The views of a scene show one set of named points, each view turned or mirrored, shifted and resized as a whole, with a little noise and some points left out.

Scene 1
View 1
(79): [ -9  -3   6  -1   1   3   9   8   8   9 -16  -5  -1 -17  -2  -5   0   5
   0   6]
(265): [  1   4 -11   7  10   6   1   5  27 -11  -6   2   0 -17   0 -13 -23  14
  36   1]
(199): [ -7   1  10   3  -8   8   8   1   6  13 -21  -1  10 -12   3  -8   9  -4
  -1   8]
(70): [ -2   5   2   6   1   7   5   2  16   3 -14   4   8 -14   1 -10  -4   4
  19   5]
(56): [ -4 -14   6   0   6   3   6   6   7   2 -10   1   2 -22  -7  -6  -1   6
   6   5]
(229): [-12  -6  -5   3  -3   3   6   4  13   1 -13 -14  -2 -14   4 -10  -9   7
   6   3]
(319): [-11   8   6   4 -11   8  11   2   8  15 -23  -7   7  -8   7  -8   4  -2
  -2   7]
(261): [ -6 -15   3   2   5   3   4   4  10  -2  -9  -2   2 -21  -4  -8  -3   5
   9   4]
(73): [-12  14  -1  -1   7   2  13  17  15  12 -16  -9 -11 -14  -4  -2 -16  17
   4   4]
(201): [ -8 -11  -2   6  -7   7   1  -3  12  -3 -12  -9   7 -13   8 -13  -2  -1
  10   3]
(141): [ -5 -19   2   1   6   3   2   5  10  -4  -7  -2   1 -23  -5  -7  -4   7
  10   3]
(271): [-10   0 -11   5  -1   4   4   5  20  -4 -10 -13  -3 -12   6 -13 -18  11
  17   0]
(280): [ -9 -26   3   0   2   1   3   5   5  -2  -9  -9  -2 -22  -3  -7  -1   4
   0   4]
(191): [ -8  -1 -11   4   4   3   3   6  21  -6  -8 -10  -4 -15   3 -11 -20  13
  20   0]
(267): [-10 -14  14  -3   3   2  10   9  -1  14 -16  -4  -2 -21  -9   0   7   4
 -12   8]
(282): [-13 -17 -20   9 -10   3  -4  -6  22 -16  -6 -25   1 -10  18 -20 -19   4
  18  -3]
(312): [ -4  -4   1   5  -4   7   3  -2  14   0 -13  -1   9 -14   4 -12  -1   0
  14   4]
(301): [-10 -13   7  -2   4   2   8  10   5   6 -13  -6  -4 -21  -7  -3  -1   8
  -3   5]
(284): [  7  -8   1  10   2  10  -3  -7  19 -12  -7  14  18 -19   0 -15  -1  -2
  34   5]
(278): [ -6  20 -11   7   0   7   8   6  26   1 -14  -5   0  -8   6 -12 -20  12
  25   3]
(169): [  2  -5  -5   8   5   6   0   0  20 -11  -6   4   7 -18   0 -14 -11   7
  30   3]
(225): [ -5 -18   9   4  -6   7   2  -3   4   2 -14   0  11 -17   1  -9  10  -5
   3   6]
View 2
(225): [  2  -3  12 -14   4   2  -3   4  -9   7  27  19  -4 -13 -15  21 -21   7
   5   8]
(267): [-21   6  19   8   0  10  -3   6 -12  27  28  13   3   2 -26   1 -18  -2
   3  -1]
(229): [  0  18   7 -12   4  19  -4   6 -14   5  -5   7 -10 -16 -20  10 -21 -11
 -17  -5]
(56): [-13  14  11 -12  -5  14  -3   5  -9   8  17  14   3 -11 -17   0 -25 -12
  -5  -5]
(73): [-18  20   6  -5  -6  38  -2  13   1  20 -10  -6   7 -10 -30  -6 -24 -14
 -25 -25]
(301): [-17  14  14  -2  -2  13  -3   5 -13  14  18  14   1  -5 -21  -2 -20 -12
  -4  -4]
(199): [  0  -8   8  -7   6  16  -3   8   2  21  17   6   0 -12 -24  24 -22  16
  -3  -3]
(278): [  9  14  -7 -38  -5  40  -2  11  11  -5 -21  -5   2 -34 -17  14 -33  -4
 -29 -22]
(282): [ 22  28   2 -29  10  11  -5   3 -32 -22 -28  12 -32 -29 -11  22 -19 -18
 -25   3]
(141): [ -6  16  12 -20  -6  10  -3   2 -16  -4  16  18   0 -15 -12   0 -26 -16
  -3   0]
(79): [-13   7  11  -5   0  18  -3   6  -6  18  13   7   1  -8 -24   6 -20  -2
  -7  -7]
(169): [  7  14   1 -47 -10  20  -2   4  -2 -20   4  14   3 -35  -5   8 -35 -12
 -12  -7]
(280): [ -9  16  16  -6   2   4  -4   2 -26   3  16  21  -8  -9 -16   2 -19 -16
  -3   6]
(312): [  7   3   4 -26   1  16  -3   6  -4  -1   7  10  -3 -24 -15  20 -26   1
  -8  -2]
(201): [ 10   6   7 -20   7   9  -4   5 -14  -2   2  12 -13 -21 -15  22 -21  -1
  -9   2]
(191): [  2  26   1 -29  -4  26  -3   6 -10  -9 -17   5  -5 -26 -16   3 -28 -20
 -24 -14]
(70): [  1   5   2 -30  -5  25  -2   8   6   1   7   7   6 -25 -16  14 -30   1
 -10 -12]
(265): [  4  24  -3 -50 -15  32  -2   6   1 -21 -11   7   6 -36  -7   0 -37 -23
 -23 -18]
(284): [ 14   1   0 -55 -11  13  -3   2   3 -22  17  20   7 -38   1  19 -38  -2
   0   0]
(319): [  2  -5   6  -3  10  22  -4  10   2  24   5   0  -6 -11 -29  27 -19  17
 -11  -8]
(271): [  4  23   2 -25  -1  26  -2   7 -11  -6 -17   4  -9 -24 -17   8 -26 -16
 -24 -11]
View 3
(73): [  1  24   8   6  11  18 -23 -13 -10   0  -1  12  10   9  15  15  17  21
 -23  15]
(282): [ -5  57 -14 -11  19  31  -7   4  22 -36  11  -7   8  30  20 -10 -60  40
  29 -12]
(271): [ -5  42  -5  -6  11  18 -11  -7   2 -19   3   3   5  22  16   1 -23  41
   4   6]
(225): [ -2 -18 -15  30  15  -5 -26  24   6 -11   0   4  10  14  20 -20 -55  14
   4  19]
(267): [ 15 -23   5  46  26   6 -34  13   6  -4   3  13  20   3  12  -7 -18  -6
 -17  23]
(229): [  0  23  -4   9  17  19 -20   3   6 -16   4   4  11  17  18  -3 -28  21
   2   5]
(191): [ -5  44  -3  -5  11  13  -9  -9   3 -17   3   6   3  26   8   1 -20  49
   4  12]
(278): [-22  41 -12 -21  -5  11 -12 -11 -18  -5  -7   5  -5  21  22  14 -10  49
  -3   9]
(312): [-13   5 -16   8   7   0 -19  12  -1 -11  -3   4   2  19  21 -11 -44  32
   6  14]
(199): [-13 -21 -15  22   6   1 -33  20  -9  -1  -8   4   8   6  33  -5 -34   4
  -7  14]
(261): [  5   7  -3  25  19   1 -17   4  10 -15   3   8   9  21   5 -14 -32  32
   0  23]
(70): [-16   6 -15   5   2  -7 -17   4 -10  -3  -7   7  -2  18  17  -3 -28  40
  -1  21]
(280): [ 15   4   3  35  31  10 -21   9  21 -22  10   6  18  17   3 -18 -38  16
   1  17]
(56): [  7   0   1  29  20   2 -22   4   9 -10   3  11  12  16   5 -11 -22  25
  -9  26]
(79): [  2  -3   0  25  15   7 -29   7   0  -5   0   8  12  10  17  -3 -18  10
 -12  19]
(265): [-12  45  -9 -12   2  -5   1 -16  -5 -13  -4   9  -8  34  -1  -3 -19  75
   4  24]
(284): [-21   2 -26   6  -2 -26  -5   9  -4 -12  -7   5 -11  34   5 -22 -61  68
  18  33]
(141): [  9   8  -1  29  23   0 -15   3  14 -17   5  10  12  23  -1 -17 -34  34
   1  26]
(319): [-15  -6 -13   9   6  17 -35  18 -11  -2  -6  -1  10   2  44   4 -31  -7
  -4  -1]
(201): [ -7  11 -15  10  13   8 -20  15   7 -17   2   1   7  19  23 -12 -52  24
  12   7]
View 4
(199): [ -7 -14  -1  14  -8   8   4   4   1   6   0 -17  -2 -19  -8  -3 -12  -6
 -13   5]
(278): [ -3   2 -15  14  10   7   0  16  15  11   1   1  15  11  -3  -3  -9 -10
  -8  -5]
(169): [ -7  -1  -5  11  -1   5   9  10   2  13 -12   1  18   8   0  -4 -26  -1
 -16 -15]
(201): [-13  -3  -8  13  -4   8  12  -2   1   9  -8 -15   6  -4 -11  -3 -15   3
 -12  -6]
(56): [  0 -14   7  14 -10   7   9  -5  -1  11   0 -13   9   0   0  -4 -12  -6
 -10 -13]
(282): [-18  12 -21  14   7  13  19  -9   6  11 -11 -13  14  16 -17   0 -12   9
  -7 -15]
(284): [-13  -1  -4  10  -6   2  11  16  -2  12 -20   1  17  -3   0  -5 -35   2
 -22 -10]
(79): [  0 -15   3  15  -8   8   5  -3   2   9   3 -17   3  -6  -3  -4  -8  -8
  -9  -6]
(191): [ -4   1 -10  15   4   8   8   3   9  12  -2  -4  16  17  -4  -2 -10  -5
  -7 -16]
(229): [ -5  -5  -6  15  -1  10   9  -4   5   9   0 -14   7   4  -8  -2  -7  -4
  -7  -9]
(271): [ -5   2 -12  15   6  10   8   0  10  12   0  -7  14  17  -6  -3  -7  -4
  -5 -14]
(280): [ -5 -12   5  14 -12   9  15 -14  -4  11  -3 -21   7   0  -6  -3 -11   1
  -9 -17]
(265): [ -4   3  -9  12   5   4   6  13   9  14  -8   7  22  19   3  -4 -20  -6
 -12 -18]
(261): [ -4 -11   4  13  -9   7  11  -4  -2  11  -5 -12  10   1  -2  -4 -15  -3
 -12 -15]
(312): [-10  -5  -5  13  -4   7   8   5   2   9  -8 -10   8  -5  -7  -3 -17  -1
 -14  -5]
(301): [  1 -17   8  14 -11   7   9  -9  -1  10   3 -18   5  -2  -1  -4  -8  -6
  -8 -12]
(225): [-10 -12   2  13 -13   7  12  -3  -5   7  -8 -19   2 -15  -7  -4 -19   2
 -16  -4]
(319): [ -7 -11  -6  15  -4   9   2   4   6   5   3 -18  -3 -16 -11  -3  -6  -7
 -11   7]
(70): [ -5  -6  -4  14  -2   5   4  12   4  10  -5  -4   9  -3  -2  -4 -17  -7
 -14  -4]
(141): [ -4 -11   5  13 -10   6  13  -6  -3  12  -7 -13  12   3  -1  -5 -17  -1
 -11 -18]
(73): [  7 -12  -1  16   1   8  -2   2  12  10  13  -8   8   8   1  -3   3 -16
  -3  -8]
(267): [  2 -24  12  14 -16   7   7 -10  -4   8   5 -23   0 -11  -1  -4  -6  -7
  -9  -7]
View 5
(282): [ -4   9  -5  -5 -27  10  -8  11  -4  12  -1  -5   8  15  -1   0 -24  18
  -8  -7]
(225): [  8 -13  -5   1  11  -1   0  11  -5  16   9  -2  10   0  -6   0   3   9
 -22  -6]
(278): [  2   0  -4  -3  -7   8  21  17  -3  14  -8   1  18  24 -16   6 -14  12
  16   0]
(169): [ -4 -20  -6  -9 -13   8  10  11   2  12  -6  -4  10  11 -13   6  -3  15
   0   1]
(284): [ -5 -32  -7  -9 -12   9   7  21   1  19  -2  -6  10   8 -16   4   5  19
  -8   2]
(280): [  4  -4  -6   0   4  -2  -1  -6  -1   2   4  -2   6   0   0   3  -3   4
 -17  -7]
(73): [  9   7  -5   2  13   0  23  -2  -4   2  -6   6  15  16 -11   7 -10  -1
  13  -4]
(267): [ 13  -4  -5   5  27  -7   8  -6  -3   3   7   2  10  -1  -4   3   4  -3
 -16  -8]
(261): [  3 -11  -6  -2   2   2   5   1   0   6   0  -1   8   4  -6   4  -2   6
 -10  -3]
(79): [10 -2 -5  3 16 -2 10  3 -4  8  3  2 12  7 -8  3 -3  2 -8 -6]
(199): [ 14  -5  -4   4  22  -2   8  16  -8  20   9   0  15   7 -11  -1   1   6
 -14  -6]
(70): [  4 -13  -5  -3   4   5  15  16  -3  16  -1  -1  14  12 -14   4  -1  10
  -1  -1]
(301): [  8  -4  -5   2  15  -3   9  -5  -2   2   2   2   9   2  -4   4  -1   0
 -10  -6]
(201): [  5  -4  -5  -1  -2   3  -1  13  -5  15   5  -3  10   8  -6   0  -8  12
 -13  -6]
(319): [ 16   4  -3   4  20  -2  10  19 -10  21   8   1  18  12 -11  -1  -6   7
  -9  -7]
(56): [ 5 -9 -5  0  9  0 10 -2 -1  4  0  0  9  4 -6  5  1  3 -8 -4]
(229): [  5   7  -4   1  -1   2   2   4  -5   9   2   0  11  11  -4   1 -14   8
  -7  -7]
(265): [ -6 -16  -7  -9 -19  10  18   9   2   7 -12  -1  11  18 -15   9  -8  14
  13   2]
View 6
(70): [  8  -7 -14   9   5   8 -28   8  -2 -30   7 -23   2  14  -7  -3 -14   3
   0  -2]
(312): [  8  -2 -19   8  10   1 -29  10  -3 -29  -2 -21  -3  10  -8   4 -17  10
  -7  -1]
(271): [  6   0   0  -4   4   4 -20  19   0 -20   7 -19   2  27 -16  -2 -25  28
  -3  -2]
(199): [  9   1 -17  13  11  -8 -25  -1  -4 -32   1 -12 -18  -4  -4   4  -7  -6
  -2  16]
(267): [ 19  -1 -18   7  -2 -13  -8 -18  -6  -3   1   3 -24  -4  -2  -4  -7   2
   2  14]
(73): [ 11  -4  15  -3  -5   3 -11   3   1 -15  25  -8 -11  25 -14 -15 -12  11
  12  15]
(261): [ 15  -5 -22   3  -1  -1 -17  -1  -4  -8  -3 -12  -4  12  -6  -3 -19  15
  -4  -6]
(56): [ 16  -5 -17   3  -3  -2 -14  -5  -4  -5   2  -8  -8  10  -6  -5 -14  11
   0   0]
(169): [  9 -10 -20   5   2  15 -31  14  -1 -23   1 -28  15  23  -9  -2 -24  17
  -5 -20]
(278): [  3  -5  10   0   6  15 -28  24   2 -36  20 -28   7  33 -17  -6 -19  15
   4   2]
(282): [  2  12  -8  -8  14  -5 -24  33  -1 -21 -12 -22   2  29 -20  12 -40  49
 -21  -6]
(319): [  6   4  -6  11  14 -11 -23   4  -2 -37   6 -12 -20   2  -9   4  -8  -1
  -1  23]
(79): [ 14  -2  -9   5   2  -6 -15  -4  -3 -14   6  -7 -16   7  -7  -3 -11   6
   2  11]
(229): [  9   3  -5  -2   6  -5 -16  10  -1 -17   2 -11 -10  17 -13   1 -22  22
  -4   6]
(191): [  7  -3  -1  -4   1   9 -20  18   1 -17   8 -21   5  31 -16  -6 -26  28
  -2  -6]
(284): [  9 -14 -37  13   6  15 -40  13  -4 -32  -7 -33  18  13  -2   4 -20   6
 -10 -26]
(141): [ 16  -5 -23   1  -3   0 -16  -1  -4  -5  -5 -10  -3  13  -6  -2 -20  18
  -5  -9]
(301): [ 18  -3 -14   2  -3  -7 -10  -9  -4  -3   2  -2 -15   7  -5  -5 -12  11
   1   6]

Which points are out of place in each view (at most two, in the order of its rows)? Write none if all are in place.
view 1 => (56)
view 2 => (278)
view 3 => (319)
view 4 => (271)
view 5 => (229)
view 6 => none

Scene 2
View 1
(53): [ 13 -16  10 -10   2  -4  28   9  -6  -8 -28  -4  21  15 -21 -23   3   3
   4 -25]
(148): [ 12 -20   7 -16  -9   6  -2  14 -16   0 -35 -16  18  16 -17 -25  -8   5
   5 -12]
(146): [  2 -27 -12  -9  18 -12   2   3 -17  31  -3  -4   7  -5 -27 -18  19   9
 -11   6]
(172): [ 11 -30   3 -13   9  -6   3  19  -2  -3 -33 -19  11  24  -4 -14   6  -1
   7 -32]
(98): [  8 -35  -8 -14  11   0 -21  16 -14  14 -29 -24  11  11  -3 -14   6   4
  -5 -19]
(247): [ -4 -43 -13 -16  18 -35 -12  33   8  21 -24 -32 -18  30  -3   0  25  -2
  21 -18]
(75): [ 12 -11   9 -10  -1   0  30   0 -16   1 -16   6  23   3 -36 -28   0   8
  -4  -4]
(144): [ 10 -13  -3  -9   5   4  15 -10 -30  22   0   9  22 -17 -40 -33   6  15
 -21  17]
(244): [  6 -21   2 -14   0 -12  10  14  -9   9 -21 -11   7  13 -23 -20   7   5
  10  -6]
(85): [-11 -34 -20 -19   2 -21 -39  21 -24  56  -4 -25 -19  -1 -27 -17  18  13
  10  42]
(22): [ 10 -26   8 -16 -10   0 -10  25  -9   0 -43 -26  11  26  -8 -20  -7   2
  15 -17]
(145): [  1 -37 -14 -11  21 -19  -8  16  -7  24 -12 -18  -2   9 -12 -10  21   4
   0 -12]
(83): [  2 -39 -20 -15  10   9 -55  12 -35  42 -18 -30   9  -6  -8 -18   5  13
 -16  14]
(82): [-11 -43 -25 -21   5 -16 -59  28 -23  58 -13 -39 -20   6 -12 -13  16  10
   9  32]
(123): [  4 -29  -9 -16   0   5 -32  13 -30  30 -20 -21   9   0 -18 -23   0  11
  -5  13]
(197): [  8 -29  -1 -12  13  -8   7  15  -5   3 -26 -14  13  16  -9 -14  10   1
   4 -26]
View 2
(145): [ 13 -17  25   9  20   5  -4  12   2   0 -18  -6  12 -16 -11  -3   3  -5
  -2 -13]
(85): [ 11 -20  30   7   0 -14 -35   2  15   5 -32   6  15  -9  -7 -10   8  -2
  17 -10]
(244): [ 14 -17  21  -1  19   3  13  19  -3   6 -18  -1   7  -5  -4   1   6  -1
  -2 -11]
(123): [ 14 -21  22  -5   9  -8 -13  16  -1  -1 -32   3  -6 -14   2  -9  -2  -2
   9 -12]
(82): [ 15 -25  29   3  -3 -12 -41   2   3  -1 -35   3  15 -19 -13 -10   9  -3
  14 -21]
(53): [ 13 -14  18  -4  27   5  32  26  -5   8 -14  -2  -1  -1   2   3   2  -1
  -6  -4]
(197): [ 15 -16  19  -1  24   7  17  21  -8   1 -15  -5   5 -10  -7   2   5  -3
  -7 -12]
(146): [  9 -15  25  11  25  -1  -3  13  15   2 -21  -3   2 -11   2  -8  -5  -6
   2  -2]
(75): [ 10 -11  20  -2  27  -2  27  25   6  10 -18   2  -6   4  13  -1  -3   0
   0   4]
(247): [ 16 -21  25   7  14   9   2  11  -7   6 -12  -6  30 -11 -25   6  21  -1
  -5 -21]
(22): [ 18 -21  17 -14   9   0  15  25 -21   6 -22   2   4  -7  -5   3  11   2
  -1 -19]
(98): [ 16 -20  19  -5  18   3   2  18 -11  -4 -23  -4   0 -20  -7  -3   1  -4
  -3 -18]
(83): [ 15 -22  23  -4   7 -10 -28  12  -3 -10 -35   0  -7 -27  -2 -14  -7  -6
   9 -18]
(148): [ 16 -19  17 -12  15  -2  18  26 -13   6 -24   3  -5  -5   3   0   3   1
   0 -11]
(172): [ 16 -19  18  -4  21   9  20  23 -15   2 -15  -5   5 -10  -9   4   7  -2
  -8 -17]
(144): [  7 -12  22   3  27  -8   6  18  20   5 -26   3 -14  -3  20 -10 -13  -5
   7  10]
View 3
(244): [-19  -1  12  -8  -2  10   1   4   0  16   0  12  -7  11 -17 -13 -12   9
  24 -17]
(53): [-19  -2   6 -14  -6  14   2  -2   2   2  -5  20  -2  20 -24 -26 -13   1
  21 -12]
(82): [-19   7  15  23   1  -3 -12   8  -3  34  29 -33 -29 -32   8  42  30  13
  31 -23]
(75): [-34   1  11 -21   5  16  -3   8  -1  -1 -17  15   1  18 -19 -30 -25  10
  34  -1]
(123): [-23   9   5  -4   0   9 -12   1  -6  11   7 -22 -20 -13  -5   4  17   6
  37   0]
(172): [ -3  -5   1 -11 -15  10   5 -12   2  10  12  18 -10  17 -31 -18   2  -5
  12 -19]
(197): [-11  -4   4  -5 -13   9   4  -7   3   7   7  17  -7  16 -23 -14   0  -2
  16 -19]
(22): [  3   4   3 -22  -9   9   3 -13  -5  28  11   2 -19   9 -32 -20   4   7
  18 -13]
(247): [ -3  -7  14  19 -16  -3   9  -1   8  31  31  18 -14   5 -16  18   8  -1
   0 -47]
(85): [-34   8  22  22  10  -1 -13  18  -2  32  16 -27 -22 -26  12  37  11  20
  35 -22]
(145): [-20  -4   9  15 -11   5   0   4   7   6  16   8  -9   3  -8  10   8  -4
  17 -25]
(98): [-10   1  -3  -2 -14   8  -5 -11   1   5  15  -1 -15   2 -19  -3  17  -7
  21 -10]
(146): [-39  -1  12  12   1   8  -9  14   6  -5  -1   3  -4   1   0   5  -3   2
  32 -11]
(83): [-24  10  -3   8  -4   6 -18  -3  -4   2  17 -34 -25 -23   0  20  35  -2
  38   2]
View 4
(82): [ -5 -11   8  15   7   5 -20  16   1  26  23 -19 -32 -13  -9  -9  -1 -37
 -13  39]
(83): [ -2  11 -18  -2  15  12 -12  14   2  22 -11 -30 -19 -10  12  -9 -13 -13
 -10  38]
(85): [ -9 -18  13  23  13   1  -6   9  13   9  20 -16 -19 -19 -19   1  -1 -25
 -13  37]
(145): [ -9 -10 -17 -19   3  -9   3 -31   1  -9   9  -9 -27   0  22 -15 -11   0
  -9   7]
(146): [-13  -9 -13  -6  15  -6  19 -30  17 -11  -1 -16  -7  -6   6  -1 -10   7
  -7  12]
(98): [ -3  -3 -26 -22   6  -4  -9 -12 -10  -5  -1  -9 -26  -4  35 -21 -17   3
  -9  11]
(53): [ -6 -16 -27 -29  14 -18   6 -33  -5 -46  -3  13  -9 -16  38 -18 -24  36
  -6  -8]
(22): [  2 -17 -24 -23   9 -11 -22  -1 -24 -27   5  13 -25 -22  40 -30 -23  15
 -11   4]
(144): [-11  -5 -19  -2  32  -4  28 -20  24 -28 -22 -19  18 -24   5   9 -20  32
  -5  17]
(123): [ -3  -2 -16  -2  18   4  -8  10   0  -1  -7 -15 -13 -19  14  -8 -17   1
  -8  29]
(247): [ -9 -27  -1 -16 -12 -17 -14 -31 -10  -6  39   6 -49   5  21 -26  -2 -23
 -15   0]
(172): [ -4 -14 -27 -31   3 -15  -9 -28 -15 -26   6   7 -28  -5  43 -29 -19  15
 -10  -5]
(197): [ -6 -15 -24 -26   5 -13  -1 -31  -8 -24   4   3 -23  -4  37 -21 -18  12
  -9  -2]
(148): [ -1 -12 -26 -21  17  -9 -11  -4 -13 -32  -6   7 -13 -24  37 -22 -25  24
  -7   6]
(75): [ -9 -17 -23 -17  24 -14  18 -28   8 -48 -13   5   8 -24  23  -8 -24  42
  -5  -1]
View 5
(75): [ 19 -11 -12  23 -18 -27   2  -7 -11  13  20  30   4   2  12   5   0   8
   6  -5]
(123): [-11   6   7   3  -6 -28  22 -24   4   8  13   3  -3   8  -8   8 -33   8
  -3   0]
(53): [ 15 -15  -3  24 -10 -22 -15 -12 -12   9  17  19   4  10   6   4  11  16
   9   4]
(148): [  7  -8  10  20 -13 -23   0 -22 -10  14  20   5   3  15   4   4  -8  20
   1  11]
(146): [ -3  -1 -13   2  -1 -30   8 -13   5  -4   8  20  -3  -1  -8  11 -14   0
   7 -18]
(247): [ -7 -10   4  -4   7 -25 -27 -32  22 -14  -2 -15 -11  10 -22  11   0  38
   8 -13]
(85): [-15   9  -5 -14  -6 -39  27 -30  30  -3   6  -1 -13   1 -16  19 -45  23
  -4 -32]
(197): [  3 -12   2  14   1 -21 -17 -19  -3   0   9   7  -1  11  -6   5   3  17
   9   5]
(82): [-25  11   9 -17   0 -35  23 -38  31  -6   3 -17 -13   7 -25  18 -47  25
  -4 -21]
(172): [  3 -13   7  17   0 -19 -21 -22  -4   2  10   2  -1  16  -7   4   7  22
   9  11]
(98): [ -9  -3  10   8   5 -20  -4 -23  -1   0   9  -2  -3  13 -13   4 -12  11
   5  10]
(145): [ -8  -4  -4  -1   6 -24  -9 -22  10  -9   2   5  -6   5 -17   9 -10  12
   7  -9]
(83): [-26  14  12  -3   3 -26  28 -27   7   1  10  -4  -5   8 -19  10 -43  -2
  -4   3]
(244): [  9  -9  -3  13 -11 -28  -6 -19   2   5  13  11  -2   8   1   8  -3  21
   6  -7]
(144): [  7   0 -19  12 -13 -32  23  -4  -6   9  18  37   2  -4   7   8 -20 -11
   4 -16]
View 6
(53): [ 19   4  21  -2  16 -15  -3 -11   7  22  12  13   3  11  -1 -15 -11  10
  -5  11]
(148): [ 12   0  12   0  13 -12   2  -1   7  19  15   2  -4  14 -12 -11 -10   7
  -6  -3]
(22): [  6   1  15  -7  13  -9  -4   4   9  19  10   1 -12  11 -16 -14 -14   5
  -7 -11]
(172): [  6   1  26  -6  13 -13 -14  -4   7  14   6   7  -6   8  -4 -18 -13   8
  -4  -4]
(197): [  6   3  26  -1  11 -17 -13  -9   7  12   8   9  -4   8  -4 -14  -9  10
  -3   0]
(82): [-26  11  14  17 -12 -19 -10  -7   9  -9  17 -10 -32   2 -39   9  15   5
   1 -19]
(85): [-19  17  12  21 -13 -21  -3 -15  11  -5  22  -2 -27   2 -37  10  18   7
   2  -5]
(145): [ -7   6  28   8   1 -20 -18 -15   8   0  10   5  -9   3 -11  -6   2  11
  -1  -1]
(244): [  7  10  19   2   7 -17  -3 -12   8  15  14  10  -7   8 -11  -9  -4   9
  -4   7]
(83): [-12  -8  10  27  -3 -18  -9  -5   5  -7  20 -15  -7  11 -27   8   8   8
  -1 -20]
(247): [-17  16  35  -9   0 -18 -24 -10  11   0   2   9 -27  -2 -16 -16  -3   7
   0  -7]
(144): [ 15   4   9  28   2 -23   8 -24   6  10  29   7  10  15 -10   7   9  13
  -3  19]
(123): [ -2  -4  11  16   3 -16  -5  -4   5   4  19  -8  -6  12 -22   2   1   7
  -3 -13]
(146): [  0   7  21  19   0 -24  -8 -23   8   2  19   7  -1   7 -12   2   7  13
   0   9]
(75): [ 22   7  15   8  12 -18   7 -17   7  22  20  13   7  14  -4  -7  -5  11
  -5  18]

Which points are out of place in each view (at most two, in the order of its rows)? Write none if all are in place.
view 1 => none
view 2 => (244), (247)
view 3 => (53)
view 4 => (145)
view 5 => none
view 6 => (123)
